Each row is a point on a landscape with many valleys, with its height.
A ball rolls from a point to the lowest of its 2 nearest points, and stops where none of them is lower. Distance is the straight distance between rows; heights are no part of it.
<1339> (h 376): [ -9   6   3 -23  -7  -2 -30 -16  30  12   7  29   5 -43  40 -18  -2 -53
  -8   3  -9 -55  14 -20   8  -7  30  27  12  16 -40 -30  -8 -38  28   2
 -23]
<992> (h 347): [  1   0  25  -4   3 -14 -23 -14   0   2  33   2  24 -25  34   5 -15   3
  31  -2 -30 -31  12 -28   8 -28 -35  28  20 -16 -13 -28 -50 -23  -4  16
  11]
<1112> (h 486): [ 24  -7  -4  -1 -28  38 -56   5 -18 -11  11  20  -8  11 -27  34   5  -7
 -50  29  -7   1  18  -6 -20  19  21 -36 -17  12 -39 -52   6 -13   4   1
  34]
<1141> (h 661): [-22  -3   6  28  35   4  43   0  25  26 -11  27  12   3  -8  17 -23  28
  20 -14  -1  44   5   3 -25  53 -10  -7  12 -19  -1  20  -8  17  19  -2
   4]
<1138> (h 213): [ -8  -3  -6 -32 -23 -18 -52 -55  15 -10  11  -5   1  -2  24   5  25 -30
  18  58  10 -38 -20  11 -15 -12  -4  17 -44  36 -18 -59  22 -10 -34   1
 -13]
<1084> (h 250): [ 54   8   8 -21 -12  43 -16 -20  -4  10   9 -13  11 -38  11  -4   0 -33
 -36   6 -17 -26  42   4  -4 -20 -20  17  24  -6 -32 -41  18 -23 -21  35
  18]
<821> (h 277): [-39 -19  12  20   5 -32   9  13  28   7  25  16 -20   6  -1 -18  -8  13
  49  19  42  -2 -12 -31   5 -24  33  11   1 -15  16  44  16  -6  23 -23
 -45]
<641> (h 682): [ -3  10  -9  31  55  38  44  -8  -8  10 -41  -8 -14  15  17  27   9  61
  11 -15 -42   2 -10  11   7  -3  13  -7  -5 -30  10   1  -3  -4  19  -8
  31]
<244> (h 564): [ -5 -24  -4   4 -17   0  -8  29  10   8  -7  10  11  22 -21  -6 -10  15
  -7  19  -7  29  35  14  12  34   4 -57   6  -5  -5   1 -24  51  -5 -30
  11]
<646> (h 257): [ -3   4 -13 -16 -32  -7 -49  27  15 -28   3   8  -3   3 -10 -19   4 -30
 -59  15   9  27 -19 -15  11   7 -10   0 -52  42  11 -19 -18  30 -62  32
  11]
<1009> (h 554): [  1 -12 -14  19 -15  16 -19  46   7  12   0   3   5  23 -36  16  -6   7
 -29  38  21  45  -4  10  14  36   0 -40 -15  17 -24 -30 -32  36 -27 -12
  40]
<703> (h 461): [  7 -17 -22 -22 -39  23 -52   6  13 -20  13  14 -14   7 -32 -37  -1 -34
 -39   3  -1  11  10   5 -29   4  23  -3  11 -15  -9 -28 -26   6  -7   7
   8]
<609> (h 136): [-37   8 -33   5  40  -7 -18  -2 -28  -5   2  28   7  11  24  51 -16  -5
 -14 -23 -17  -7  -4   7  27 -15  44   3  29  29 -13   7  12 -47  34 -12
 -27]
<520> (h 632): [-21   5 -12  23   3  18 -11  15   3   7  -9  -3   9  41 -23  77  -5  27
  41   3  25 -20  45  41 -23  23  -6 -35  16 -18 -14   9  25  -1 -36 -26
  18]
<1211> (h 227): [-26  10 -35  15  19 -19   1   5 -13  24  26  41 -10  18  22  33  21   9
   6  -2  14  22  -9 -26  -7 -21  23  -4  15  -6 -10  30 -29 -32  32 -34
 -24]
<1133> (h 142): [ -6  -1   3   3 -41 -27 -24   4   8 -11  11  -7   0  28 -43 -50  27  -5
  -9  30  31  15   3   0 -22   7   6 -25 -18   0  28   6  -2  33 -12 -19
  -6]
<926> (h 696): [ -1  -4  -7   3 -34 -24 -43  -1   9 -16  39  54  -6 -10  37 -31   1  -4
  -1   0 -10  -3  19  -5  -6   7  -5  -4  18 -16  15  40 -30 -11  18   4
 -11]
<175> (h 634): [ 13   9 -31 -42  -3  15  34 -21 -17  18   9 -13  21 -31  21  -6 -13 -22
 -18  12  -4 -50  40  -6   8 -21  21 -18  -3 -24 -10  -5   9   5  -9   1
 -22]
<1166> (h 473): [  8 -40 -22   8 -33  44 -45   6   2 -10   7  -2 -13   9 -37   1 -23 -15
 -60  17  26  16  34  16 -19  18  44 -17 -17 -11 -31 -42 -35  -2  12  -1
  26]
<658> (h 211): [-49   0  -6  -3   2 -45  36  20   6  -2  10 -19  15  44 -10 -20 -20  -6
  41  17  16  18 -19   4  29  11  27 -24  -2  20  28  28  25  26  23 -21
 -31]
<1103> (h 266): [-18 -12   8  -2 -38 -49 -21  19   7  -7  16  -8  16  13 -14 -24   8 -35
 -11  15   2  10 -35  -1  16  -4  12 -27 -17  70   2 -13  10  42  19  13
  -6]
<323> (h 529): [ 13  -9  12  10  -6  23  12 -10 -23  16  -3  -7  30  19 -41  40 -11 -17
 -25   8  27  -5  -2  31 -14  10  38  -6 -15  19 -36 -35  26  -7  26 -12
  -8]
<238> (h 290): [ 17   5  15  11  -8   0 -13 -15 -10  -7  -2  15  -4 -31  10   6   0  14
   8 -12  13 -36   5   0  -2 -38 -13  10  -4 -19 -21  27  18  -8 -26 -13
 -22]
<629> (h 354): [ 21  17  40   1 -16  -6  30 -12   0  20 -45  -6  -6 -11   3 -50  34 -13
  21   4   1 -11 -22  13   6  23  22  13 -39  -9  -4  21 -27  22  -2  -8
  -1]
<409> (h 434): [  3 -12  15 -20 -30   3  -8  12  33 -16  31  15 -39 -13   2 -36  38 -19
   0  23  15 -11   1 -47 -38  -5   5  -7  30   3   9  -6   7 -26  11 -17
 -11]
<293> (h 241): [ -3 -11   8  -8  -8 -48  10  -8  -4 -10   8  -5  23  11   1 -24   5 -33
  38 -14   3  -4 -31  -8  15  -6   3  -9 -28  40  36  22  10  23  38   1
 -24]
<1131> (h 309): [ -9  28  10 -12 -48 -32 -18 -19  27   3 -17 -11  -1 -19  26 -23  23 -22
  -9  41  -9   0  -4 -13 -10  -4 -40  21 -63  20  26 -13 -18  -5 -50  37
   1]
<512> (h 332): [ -2  22  38  19   3 -35 -13 -13  -7  10  -7  10  18 -21  33 -11  15  19
  55  -3 -18 -24 -10  -9  23  -8 -67  23 -12   1  -6  -4 -31 -22 -24  -3
   9]
<1327> (h 328): [ 20   0   5   0  38  23  43 -11   4   0 -11 -37 -45   2  26  25 -19  59
  32   0  33 -26  15   9   6 -42 -24   8   5 -33   0  20  23  -1  -4  -8
   7]
<1292> (h 672): [-31   8  13  36  50  15  55  -4   8  23 -27  16  -6  27   4  62  -4  46
  23 -24 -11  14 -11  26  -7  25  10  14  13 -36  -2  10   6   8  -1 -13
  21]
<268> (h 389): [ 12   1   0  -1 -18   8  22   8   5  -6  10 -14  -4   3  -7  11  19   3
   0  47  12  31 -15 -22 -26 -24   4 -30   7  29  -8 -24   8  17 -13 -18
   7]
<266> (h 577): [-35 -26  -1  -8  18  -2 -11  29  30 -10  18  46 -32  55  21  26  -8  -1
  26  21   4  -5   2 -10  -8   5  52 -27  44  12   3 -12   9  -1  35 -49
 -36]
<119> (h 149): [-16  -5 -25 -19  27 -12 -17 -11 -12 -22  -1 -20  23  -5  14  41 -44  -7
 -28 -30 -13 -38  -1  27  47 -23  29  -5  19  24  -8   3  34 -14   0   9
  -8]
<567> (h 178): [-33   3   4   2  -9 -51  13  19   9  -2  12 -16  -6  36 -28 -35  12   1
  22  14  14  33   8  -4  -3  19 -17 -35 -21  22  31  14  35  59  17 -19
 -18]
<419> (h 323): [  0   3  -8  24  -6  -5 -35 -19 -12  26   3  37   3 -16  35  24   0 -25
   1   0  11 -15 -21 -24  14 -33  31  39 -12 -11 -50   1 -21 -52   7  -1
 -17]
<1263> (h 339): [ 32  -3  16 -27  -2  -5   7   3  -5   3 -27  13  -6 -14  -7 -68   7  14
  22   3   1  23  25  -4   3  11 -23 -22 -16 -26  19  24 -20  35  14 -16
 -11]
<902> (h 500): [ -7 -26   3 -20  -5  31 -50 -20 -33  -6  11   2 -20  40 -26  50  -3   1
 -40  32  31  -9  -2  14 -30  17  22 -40 -53  18 -27 -58  28   2   3 -15
   4]
<1051> (h 643): [ -9  28 -12  13  31  27  17  -4 -13  20   7   9   3  20  12  82 -23  47
  11 -13  13 -19  58  48 -22 -10  -5   1  43 -24 -17  21  27 -24 -25 -27
  -5]
<918> (h 198): [ 27  22 -31 -31 -21  20  15  16 -12 -24  -6 -45  13 -15   7 -14   2   0
 -22 -23 -17  -8  27   5  12   5   4 -11  24 -32 -12  -8 -13   8   4  50
  21]
<736> (h 296): [ -1  14  19 -31 -21 -31  -4   7  12   1  -5 -14  31 -22   3 -41  11 -20
   4   9 -10   1   2 -12  22  20 -39   4 -31  40  29  -8  -7  16 -33  20
   3]
<102> (h 620): [-11  -6  -4 -14  15 -19  44  -6 -31  25  12  27  12  -9  49  33 -10  12
   9 -21 -21  20 -14 -18  11   0  52   1  -2  14  -7  23 -17   8  36   2
  -8]
<803> (h 279): [-18  40   5   2  40  14  54   1 -20 -18 -51 -20 -48   5 -13 -34 -28  18
 -13 -14 -47  -1  14   5  22 -21 -12  20  -7 -55  58  51  -6 -14  10 -18
  -7]
<290> (h 242): [-26 -11   6  32  44 -35  29  14  16  12  14 -19 -39 -19  -6 -14 -13  28
  40 -18  13  26 -31 -21   5 -33   3  20   9 -16  17  46  19 -20   9 -10
  -5]
<954> (h 685): [ 18  24  11  35 -36 -18 -10  21   4   7 -30  12 -11  32  -8  -7  55  17
  10 -10 -23  27 -11   4  -5  30 -24 -31 -12  -6 -11  27 -14  34 -14  -2
  25]
<753> (h 283): [ -6   3 -10 -28 -23 -20 -23   1  15  -7  21 -16  37 -13   0 -34   8 -35
  10  38 -12 -15  -9  -7   9  -7 -15  -6   1  49  -1 -22 -11   8   7   8
 -21]
<357> (h 310): [ 21   6   2  -1  19  36  42   0  -8   1   9 -17 -16 -16   1  16  -7  15
   1  -8  16 -30  30   1 -19 -25  -3  14  31 -38 -14  24  32  -4 -10   0
  -1]
<905> (h 177): [ 21  23 -11  13   4 -15  14  19  -4 -23 -15 -19  11 -10   6 -29  -1 -14
  20 -21 -27  26 -39   0  19   0 -23  23  23 -11  23  27 -16 -16   8  12
   9]
<248> (h 345): [ 18  -8   0   5  27  31  40  -1  10  -4 -19 -33 -40   7   4  29 -21  58
  30  19 -22 -12   7 -13 -21 -23 -25 -10  17  -5  10  -9  26   3 -20 -13
  42]
<141> (h 265): [ 38 -11 -11 -22 -23  35 -35 -14  10   4 -11  20  12 -41  22 -24 -29 -28
 -24   1 -20  -4  22   2 -11   4   7  22   5 -13 -25 -29 -25 -33  -2  26
  15]
<726> (h 223): [ -3  13 -48 -26 -16  37  31 -10   2 -16   6 -45  -1   4  11  21  15   9
 -27  -5   3 -28  49 -14  -5  -7  37 -14  28 -26 -39 -14  15 -20   3  42
  15]
<712> (h 608): [ 17 -27   9  10  30  -4  33 -10 -13  36   8   8   2 -30  30  31 -17  15
   4 -27  -2   0 -45 -42  15 -17  14  12 -14 -21 -30   6 -43  -8  46  10
   9]
<47> (h 555): [-47   4   0   7  11   9 -21  11   7  17  34  40  13  38  -7  34  11 -19
  -2  10  14  13   7   2 -18   3  67 -20  29  -3 -16 -18  19 -19  61 -45
 -31]
<206> (h 367): [ -2 -14   6   4   9  23  32  -1  31  -8  -2 -30 -29  -2  -3  23 -11  14
  25  20 -21   9  -6 -37 -41  -7   4 -23  23  31   3 -24  14 -10   3   1
  30]
<1361> (h 179): [  2  -2  11 -18   4   2 -25  12 -10 -39  -9 -30  18  -5 -11  13 -22 -25
 -44 -34  -4 -32  10  25  23 -22  -7  -1  20  33  -2 -13  24  19   4  27
  13]
<639> (h 263): [ -9  28 -19 -14  29   1  25   3 -14  -9 -11 -11 -47 -27  16 -30 -43  13
  15  -9 -35  -7  18 -29  18 -40 -21  38  -2 -61  59  48  -4 -35   5  -4
  17]
<178> (h 160): [ 36  -3  -3   8  25  15  -9   5 -13 -25 -11  -5 -21  -2  -6   3   2  26
 -26 -24 -36  27 -17  -7 -16   0 -40  13  25  35  16 -21  13  -9 -10   9
  44]
<303> (h 700): [  2  -7  -2 -34 -12 -23 -14  -6   5  16  37  30  23 -32  23 -37 -14 -12
  19   1   7  -6   2   0  25  21 -42   6  18   3  31  15 -33 -17   7   5
 -16]
<270> (h 648): [ 13 -32 -13 -15  13  10  19  -9 -16   9  -9   3  23  -3 -24  -5 -16  21
 -11  -9  16  -2   8  32  15  11  11 -16  16  10  -5  19  10  18   6 -23
 -20]
<1140> (h 234): [ -9 -19   9  54  53  14  32 -13  24  15 -51 -16 -31  18  -6  13 -23  24
   3 -10 -54  14 -47  -7   9   4  -1  41 -15  24  19  11  14   3  16  16
  34]
<400> (h 613): [-22 -26  20  23  21  20 -28  14  16  -6   7  28 -34  10 -22  30 -12  41
  12   3 -10   7  11   6 -41  18  -7 -11  32   8   9  28  31  -3 -20  -8
   3]
<773> (h 243): [  9  12  12 -29 -41   1 -24  23   6  -1  -7 -20  13  -8  -1 -31   1 -37
 -39  -6 -20  26 -28   2  15   6 -27  31 -60  26  29 -38 -50  37 -46  61
  22]
<62> (h 204): [ 15  -2  27  24  36 -12  34  -5   9  -3 -23 -15 -19 -10   8  -1   2   9
  21 -32 -39  12 -29 -23  10  -7 -21  25  17  -4  23  19  -3   4  17  16
  23]
<281> (h 678): [ 22  -7  17  25 -25   0 -10  -3  -5  17 -35  20  21  28  -4 -11  48  11
  -9  27  -9  13 -24  43  13  28   8 -28 -46  -1 -16  -2 -11  35  16 -15
   7]
<325> (h 259): [-38   7 -50 -18   5  41  27  -7  15   1   9 -11 -10   8  11  61 -17  30
 -18 -26  -8 -18  56  13 -24  27  40 -19  33 -29 -15 -18   1 -34  14  28
  22]
<416> (h 414): [-16  -5   3 -18   5   6  13   7  22 -27  34 -11 -30 -18   7   0  -1  -1
  24 -11  36 -20  -2 -47 -21 -29  31   4  33  -7  -6  -7  10 -17  11  -7
 -15]
<369> (h 622): [-36  -3   6   9  -4   6 -12  20  10 -11  11   4 -24  12 -37  47 -11  29
  24  -3  -3 -17  52   0 -37  27 -12 -23  26 -19  -1  22  24   8 -62 -10
   0]
<1085> (h 244): [  2  17 -19 -12  37 -25  -2   1 -17  -9   5   9 -10 -15  15 -26 -13  29
  19 -14 -27  -4  15 -12  31 -23 -43  -3  24 -39  30  38 -15 -21   0 -30
 -13]
<532> (h 541): [ -3  -7  10  19  -6  18  22  31  10  -3 -24   4   5  24 -42  20  -8  12
 -11  -3  10  52  -1   4 -22  47 -29 -16   5  12   5 -28   9  29 -31  -1
  26]
<534> (h 254): [-16  31  12  20  11   9  29   5 -19 -17 -36 -23   3  28 -43   0  10  22
   2 -37   8  -7  21  33   8  14  -5  -4   4 -35  -1  22  18  25  -3 -12
  -4]
<2> (h 703): [ 23   2   3 -33  11 -13  12 -33  -2  26  24 -17  48 -39  15 -23 -13 -25
  20   5  19 -45   3   6   9   2 -34  39  -1   6  16 -14 -24 -19  -3   6
  -9]
<1196> (h 641): [ -4  -3 -20 -35  10  32  22 -16 -23   1   2  -5  16   9 -11  25 -25  15
 -19   7  12 -16  44  14  -1  -3  37 -31  31 -11 -11 -14  23  -4  -5 -25
 -24]
<1189> (h 165): [ 24  33 -27   7 -14   5  23   7 -16  -1 -14 -21  33   1   5 -23  24 -11
   3 -26  -5 -12 -13  32  34   3  -7  24   5 -12   2  14 -26 -37  13   0
 -15]
<1150> (h 185): [ 15   7  17  15  -8  16 -19  12 -19 -16 -30  18 -23  20   0   7  20   8
 -23 -29 -27  56 -30 -15 -12  12 -40  34  -6  19  -2  -8   6   4 -40  44
  33]
<425> (h 528): [-16  -9  11  17 -12   1   6   7  -3  -7  -2  -8  18  46 -52  31  23   4
   0   3  35  11   3  30 -16  28 -18 -15  -9  -4   4 -24   7  40 -25 -34
   7]
<862> (h 366): [ 12   9  16  -8  -7 -35  32   4   4  25 -27  -2   5 -18  30 -37  28   4
  41 -18  12  14 -33  -4  28  34  -6  14 -31   9  10  40  -9  11  19  13
   9]
<205> (h 275): [-12  -7  -1 -18 -28   6 -21  16  20 -13 -22  36 -16  23 -40  -4   5  12
 -58   9  21  46   1  -7 -23   1 -24  -8 -55  26  19  -1   0  28 -71  26
 -10]
<1213> (h 217): [ 37  22   9 -30 -35  22   5  41 -11 -13 -21 -36   1  -5  11 -42   5  -8
 -11 -25 -21  36  -1   6   9  18  -3  -1  -6 -15 -12  -8 -27  37 -36  41
  29]
<870> (h 571): [-12  -1   5  35 -12 -45  -9 -11 -15   0   1  15   3  10  -1 -19  26  21
  27 -11   4   9  -5   7   3   3  -6   0 -34 -10  -9  56  21  21   4 -28
 -34]
<115> (h 391): [ -2 -21  17   3  31  15  37   5  26  -1  23 -32 -27 -17 -22  24 -17  -2
  32  -1  32  14 -35 -32 -23 -32  17   3  24  33 -29 -34  15 -12   0 -11
   5]
<1070> (h 186): [-31  11 -35 -11  38  -2  18   4 -29  12  31   8  11  12   0  34 -10  11
  -6   1  14  18   6  13 -10   3  32   1  23   6  11  23  -3 -33  30 -19
 -52]
<1039> (h 226): [ 10  27 -11  -1  12  21  36   7 -29 -21 -34 -37  13  20  -5  25  19  17
 -17 -29  -8  -6  12  28  26   1  20  -8  19 -46 -15  -2 -18  17   0   2
  13]
<320> (h 264): [-25  -5 -19  45  17   0  23  20  11   1 -28 -14  -4  24 -22  -5  -9  18
 -13  -1 -54  22 -28  24  14  36  13  10  11   3  30  15  13  10  25  15
  29]
<442> (h 236): [ 44  26  -3 -24 -20  32 -27  16  -7 -21  -8 -11  -1 -19  -5 -25  14 -31
 -34   9 -36  16  17  -1  -6 -20 -33  -1  14  25  -5 -26  14   1 -57  22
  -1]
<1216> (h 203): [ 47 -26  28   0  38  -5 -30 -15   6  30  32 -21   1 -29  12  19 -14 -21
  -1 -26  13 -11 -25  -8  17 -48 -60  38   3  19 -13 -35  -7 -44   4   8
  25]
<1164> (h 202): [ 16  -7   3 -32  -4  11 -19   6 -13 -19   6 -33   9 -17 -27  21 -18 -44
 -52  14  15 -15  28  17  12 -28   1 -19  -9  35 -23 -42  18  40 -33  17
  -1]
<724> (h 387): [-24  -6  -7 -24 -16  -9 -29 -30  19  12  20  18   4 -53  32 -33  -5 -35
  -2  28  11 -50  11 -15   6 -12  17  52 -11 -15  -3   6 -14 -26  -9   8
 -23]
<1020> (h 551): [ 27  -7  -5  23   0  -3   2 -15 -20   2  10  -1  24  11 -10  -6  11  -8
  26  17   4   3 -40   4   8 -10   7 -12   0  10 -27 -13  17 -20  41 -33
 -18]
<1136> (h 397): [-29  -2 -11 -12 -50 -25 -61  -4  14  -2   9  27  -3 -28  26 -36  -4 -37
 -18  41   8 -33  21  22  18   8  33   2 -17 -27  12   9 -21  -3 -18  23
  -8]
<12> (h 271): [ -3 -21  21  26   9 -23  -3  -9   3  17   6  -9 -27 -30  12  10  -3   9
  27   7  26  -8 -36 -31  -3 -49  -9  12 -14 -19 -19  35  17 -17 -21  -1
 -25]
<590> (h 308): [ 27  -2   7  25  16  12 -12 -31   0  27   7   8   0 -48  23  17  -5 -19
 -10 -10  20 -36 -12 -15  -2 -48   1  46 -14 -42 -28   9 -32 -39 -17   2
 -14]
<1324> (h 166): [ 12  19 -39  -9 -41   0 -45  -4   0 -17  13 -29   2 -14 -19 -24  35 -37
 -24  24   6 -48   7  13   6 -14  -5   8 -15  -9  -4 -25  -5 -22 -33  11
   3]
<820> (h 190): [-13 -18 -28 -13 -20 -16 -41 -28  11 -21  -8 -32  14  -6 -12 -15  28 -34
 -28  53  22 -11 -11  33   1 -12  15  -3 -62  27   4 -37   1  -5 -20  10
  -4]
<891> (h 514): [-11 -10  19   1   7  20 -10  -2 -37   1 -12  -9   9  64 -46  48   9   4
 -29  11  45  20 -32  29 -13  12  -9 -22 -51  38  -9 -52  34  31 -17 -18
  14]
<1156> (h 327): [ 37  16  13 -23   1  32  18  -8 -16 -20 -18  -9  -3 -23  -9 -26 -10  20
   3  -7  -1   5  32  -1 -28   1 -25 -10   7 -44  10  18   8  31 -21   6
   0]
<236> (h 205): [  9  -6  -1  -9  35  -4  -3  -9   2  -9 -29  12  15 -37  24  -9 -38   9
   3 -26 -40 -20   9  16  29 -12 -34  20  29  27  12   3  -4 -24   1   5
  14]
<1063> (h 629): [ 23   4 -14 -41  22   4  53 -19  -7  21   8  -2  16 -33  51   4 -16  -7
  12  -8  -5 -19  10 -14  10 -12  22   0   6  -8 -15   5 -12 -10  24  24
 -17]
<1354> (h 435): [-30  -6  -7 -27  15 -17  -3  19  27 -28  24  -6 -38  -4   1 -21 -10  -2
  28   3   6 -19   6 -31   7  -2  16 -11  31   2  42  27  49 -25  12  -5
  -7]
<917> (h 360): [ 16   5  15   2   3   3 -42 -24  16  23  25   2  24 -29  37  17  -6 -23
  12   6 -20 -36   4 -38  20 -16   1  40  19   6 -29 -59 -11 -54   1  17
  16]
<91> (h 145): [ 11  37 -31 -14 -32  -2 -16   3 -18 -19  17  -9  30 -16   2 -40   8 -45
 -19   5  18 -32  18  14  13 -15 -11  23  -8 -45  16  20 -25 -28  -3   4
 -28]
<921> (h 589): [ -3 -36  25  48   0 -15   8  -5   3  26  19  32  -6   6   3  -8  14   6
  -1   3   1  40 -37 -19 -10  21   3  18 -20   8  -2  26  -8  35  45  25
  20]
<473> (h 356): [ -6  17 -26 -10  12 -23  42   4  -9   7   1   1  -1   5  29 -10  15  38
  20 -24  12  -5 -17   0  20  24   3  -2  11  -4  30  58 -15  -8  36   6
  -2]
<1259> (h 129): [ 17  23  -4  -1 -20  14 -13  10 -23 -21 -20 -27  16  -8 -19 -50 -13 -48
 -22 -31   3  -8  11  23  33  -2   2  16 -16 -41  -6  10 -22  24 -17  19
 -23]
<592> (h 579): [ -6  -2  36  40 -10 -49  15 -15  19  23 -14  22 -19  26 -13 -27  38  15
  29  -3   4  42  -3 -10 -11  38   6   6 -34   3  -4  31  15  50  22   3
 -12]
<387> (h 280): [-26  37   9  22  33 -13  43   7  -9 -20 -32 -31  -9  14 -48 -11 -31   0
  11 -23 -14   3  23  10  -6 -17  -3  14  13 -42  43  36  28 -11   1 -25
 -10]
<1367> (h 216): [ 39   9  40 -17  34  12   5 -22   6  35  23 -45   9 -23  23  20  -3 -16
  10  -8  12 -45   1  -3   9 -40 -75  51   1  51  -1 -35  -6 -28 -17  22
  19]
<604> (h 450): [ 11  -6 -23  -1 -28  12 -24   6  11 -22  22  11  -8 -10 -20 -24   7 -14
 -30  25  18   7  28   5 -35   4  -2 -21  27  -8  -1  -6  -7 -27   4 -20
 -31]
<1194> (h 183): [ 36 -12  17   6  15   1 -18   6   4  -5   1   5   6 -29   2  -6 -28 -12
  -6 -23 -29  18  -7  -9   2 -17 -50  35  27  15   6 -30  -1 -36 -12  19
  25]
<1023> (h 206): [ 25 -12   9   8 -36   7 -27  12 -19  -9  -5  30   8  -6   2 -19   2 -14
 -14 -12 -28  44 -26 -16 -17  20   2  18  -3  12  -3 -20 -15  16  -1  41
  25]
<986> (h 540): [ 32 -15  11  25  34  10  18 -12 -37  15  -5 -11  31  27 -32  19 -13 -18
  -6   1   2   8 -39   6 -15   3  27  -7  -5  13 -27 -46   9 -22  66 -26
   4]
<393> (h 598): [ -6 -47  19  19   3 -20  -1  -8  21  32  19  37 -12 -18  26  -1   0 -15
  -3  -7   9  14 -45 -39  -7  -9  24  22  -3   3  -8   5 -39 -11  46  17
  15]
<860> (h 562): [ -4  18 -11   1 -21 -27 -22  -9 -14 -11  -1  18  19  24  -4   5  29   4
  25  13  11 -12  -4  22  13 -15  21 -32 -26 -10 -20  11  17   9   0 -21
 -36]
<310> (h 516): [ -4 -18  12  -3   0  21 -41 -24  -1 -18   2  10  -9  15 -26  29  -1 -29
 -21  10  31 -37  17  20 -24 -13  42  -9  12  18 -32 -30  35  -1   0 -29
 -27]
<1201> (h 224): [ -3  -4   1 -23  31 -22   6  -2 -15   1 -16  -7  24 -12  15 -51 -30  10
   4 -28 -30  -7   4  29  49  14 -57   4  14  -9  45  32  10 -13   2   0
  -4]
<809> (h 299): [-54   5 -40  -3   0  17  37   8  14  -3   0   3  -4  24  27  59 -11  52
   2  -2   1   3  23  15  -7  31  31 -28  19   0  15   0  -1  -3  10   2
   8]
<790> (h 104): [ -2  13   0  13 -19 -14   2  17 -11 -39  -6 -14  18   5 -46 -42  -4 -17
 -19 -17  18  11   8  18  14   4  18 -22 -31 -22  14  -2 -29  54  -2   4
  -4]
<1018> (h 220): [ 37  17  11 -18  -9  14  -4  -4 -21   1  -9 -17   2  -9  -3  18   7 -13
 -44   2   2 -11   3  -1  -6 -29 -31   0  -9  43  -7 -31  34  17 -49   7
  -7]
<760> (h 534): [-47  -5  -8 -11  -6  23 -17  -3  -4 -24  20  20  -9  35 -19  51  -5 -15
   7 -26  36 -30  13  -7 -23  -4  65 -21  37 -11  -7 -27  22 -15  20 -26
 -27]
<1181> (h 596): [-52 -29 -19  19  42  -3   2  14  35  -2  20  26 -39  33   2  19 -19  38
  29  -4  -7   1  21 -16 -19  17  26 -16  38  -8  23   7  19  -4  22 -22
 -13]
<131> (h 690): [ 21  -5 -12  10 -36 -37 -45  -3  -5  -6  13  25  -6   7  14 -28  37  10
  19   5 -16  16 -12  -7 -13   7 -37 -20  -1   5   0  25 -18   4   2  -1
  31]
<1330> (h 272): [-54  15   5  39  -7 -16   5  19  17  13  37  46  -8  32   6   7  13  16
  14   3  10  21   2 -18 -18   2  37  11  16  -7  14  57   3  -9  23 -23
 -39]
<1360> (h 229): [ 51  18  26 -26  18   3  22 -18  -5  11   9 -31 -15 -29  -2 -18  16 -23
   1 -11  13 -13 -17 -30  -4 -23 -73  44 -14  31  16 -24   5 -11 -28  13
  11]
<459> (h 333): [-30   7 -21  -6 -25   6  39  19   1   3   3 -23   5  15  23   6  14  27
  -5   7  22  -3   1  -7  18  23  28 -30   6 -20   8  33  -3  13  13  16
   6]
<1264> (h 320): [  9  14  25  11 -24 -23 -26 -36   6  -1  -1   4   7 -28  27  -4  34   2
  33  29   1  -5 -21 -13  -3  -9 -49  18 -49   7   3  -6  -7  -1 -37  -2
   0]
<793> (h 671): [ -5  -7  21  22  -2  13  19   3   5  52 -31  37  16  20   0  17  21  21
  15  18  -8  37 -12  27  -1  55  27 -14 -14 -16 -17   7  -9  32  30 -24
   1]
<1104> (h 654): [  4 -42   1  21  26  18  17 -14   3  21  -5  41   8 -19 -15   0 -12  13
 -14 -11  30  23  -3  13  -7  48  -8  10  14  -6   0  35   0   6  12  -2
  -8]
<578> (h 576): [ -1 -19  -5  16   7 -15   5  18  10   7  13  20   5  23  10  -6  -6  20
  28  30 -24  27   7   3  -1  13  10 -66  13  31  10   9   6  28  25 -27
  -4]
<571> (h 228): [  8  12  31  -9 -39  -1  -4  15  -3  -7 -35 -10   6   3  11 -30  25 -16
 -13 -32 -44  36 -37   2   7  36 -18  10 -34  27  19 -26 -31  36 -11  42
  43]

For each start below, name the point where the ball stops.
<724> | <790>
<1196> | <310>
<520> | <310>
<303> | <310>
<244> | <416>
<141> | <609>
